A landscape with many peaks, sampled at points; each row gives a point and its height.
A climber steps from a point to whichever of its 3 nearest points has the largest rise for the distance, and stops where none of them is higher. Distance is the straight distance between rows; heights are no part of it.
j_624: 8 20 -10 26 2 -8 -5 -16 33  height 357
j_27: -19 -4 -17 -13 3 11 35 13 -19  height 811
j_166: -10 82 -17 20 7 24 31 -40 6  height 44
j_357: -3 60 -19 -3 7 31 39 -19 -7  height 34
j_940: -11 -77 23 -38 -18 -15 -39 31 0  height 686
j_725: -4 -21 -18 -48 21 51 61 21 -31  height 491
j_703: 14 -6 13 30 -19 -29 -56 2 -1  height 863
j_193: 23 -6 14 5 -12 -15 -33 2 0  height 892
j_964: 10 -17 13 -5 5 -10 6 -3 13  height 853
j_242: -2 -27 16 27 -21 -43 -60 10 4  height 846
j_641: -11 -56 26 -47 19 -3 25 20 -25  height 551
j_391: -4 27 -22 29 12 2 8 -10 15  height 522
j_412: 5 -21 13 -10 12 -10 19 2 1  height 807
j_470: 17 -37 11 -11 -4 -4 -28 8 -8  height 679
j_498: -7 14 -21 -17 14 37 46 11 -23  height 845
j_207: 8 -30 5 7 -19 -24 -47 11 -4  height 877
j_647: -7 -29 13 -22 14 -10 28 8 -6  height 756
j_937: 2 -50 10 -6 -19 -24 -42 14 -2  height 786
j_54: -5 79 -11 37 12 8 18 -38 4  height 64
j_753: -2 43 -24 47 11 2 -4 -24 21  height 266
j_891: -9 71 -13 17 13 19 32 -24 -3  height 41
j_434: 18 37 18 56 -20 -38 -60 -14 11  height 784
j_503: 20 44 0 36 -22 -18 -35 -28 36  height 514
j_157: -26 -53 5 -67 4 14 53 27 -21  height 609
j_247: -6 31 -19 -8 8 26 38 3 -18  height 865
j_546: 16 25 14 42 -23 -29 -56 -4 6  height 822
j_544: 9 -47 21 -19 13 0 -6 11 -13  height 670
j_976: 13 38 -12 34 -11 -10 -20 -25 38  height 805
j_779: 26 -12 15 1 -1 -9 -21 -3 8  height 923
j_592: -20 -22 -5 -28 4 -2 39 16 -15  height 780
j_564: -13 -3 -21 -32 11 32 46 17 -23  height 832
j_684: -14 79 -28 11 1 34 45 -36 12  height 38
j_254: -20 -39 5 -53 6 5 46 22 -22  height 698
j_438: -11 -66 37 -24 -25 -38 -48 21 2  height 443
j_469: 4 8 -21 -43 26 54 70 6 -20  height 482
j_698: 25 8 10 9 -4 -10 -20 -7 16  height 864
j_122: -16 -1 -7 -2 9 1 30 6 -4  height 782
j_561: 6 41 -22 48 1 -2 -19 -30 37  height 322
j_182: -16 -19 -19 -37 3 26 47 25 -26  height 818
j_174: 4 -65 15 -26 7 -1 -28 20 -12  height 842
j_425: -12 40 -17 16 13 13 26 -5 -12  height 826
j_620: -15 95 -30 26 -2 26 37 -48 12  height 33
j_404: 3 61 -23 57 14 12 -5 -34 18  height 129
j_113: 20 -2 13 17 -17 -21 -46 1 1  height 875
j_591: 26 21 11 21 -20 -14 -31 -11 22  height 765
j_17: 0 2 -5 14 9 -7 13 -7 14  height 751
j_64: 0 -63 16 -17 -20 -17 -41 20 -1  height 662
j_893: 20 14 16 27 -17 -19 -49 0 0  height 856
j_605: -16 -45 -17 -61 13 35 58 28 -26  height 520
j_607: 11 -34 14 -14 14 -1 -9 6 -10  height 726
j_966: -8 58 -19 40 22 13 9 -18 2  height 118
j_298: 13 48 -10 46 -23 -19 -33 -28 41  height 402
j_534: 6 -8 12 45 -21 -41 -60 1 10  height 852
j_706: -13 28 -20 7 13 17 29 8 -17  height 902
j_760: -6 -85 19 -39 20 6 -16 33 -14  height 585
j_948: -9 -77 50 -34 -25 -38 -43 23 3  height 606
j_962: -9 -85 39 -48 -19 -20 -38 30 0  height 903
j_318: 1 35 -21 -25 19 48 63 -8 -4  height 473

Where does a climber stop that starts at each point below?
j_391 => j_779
j_412 => j_779
j_64 => j_207
j_182 => j_706
j_591 => j_779
j_647 => j_779
j_438 => j_962
j_318 => j_706
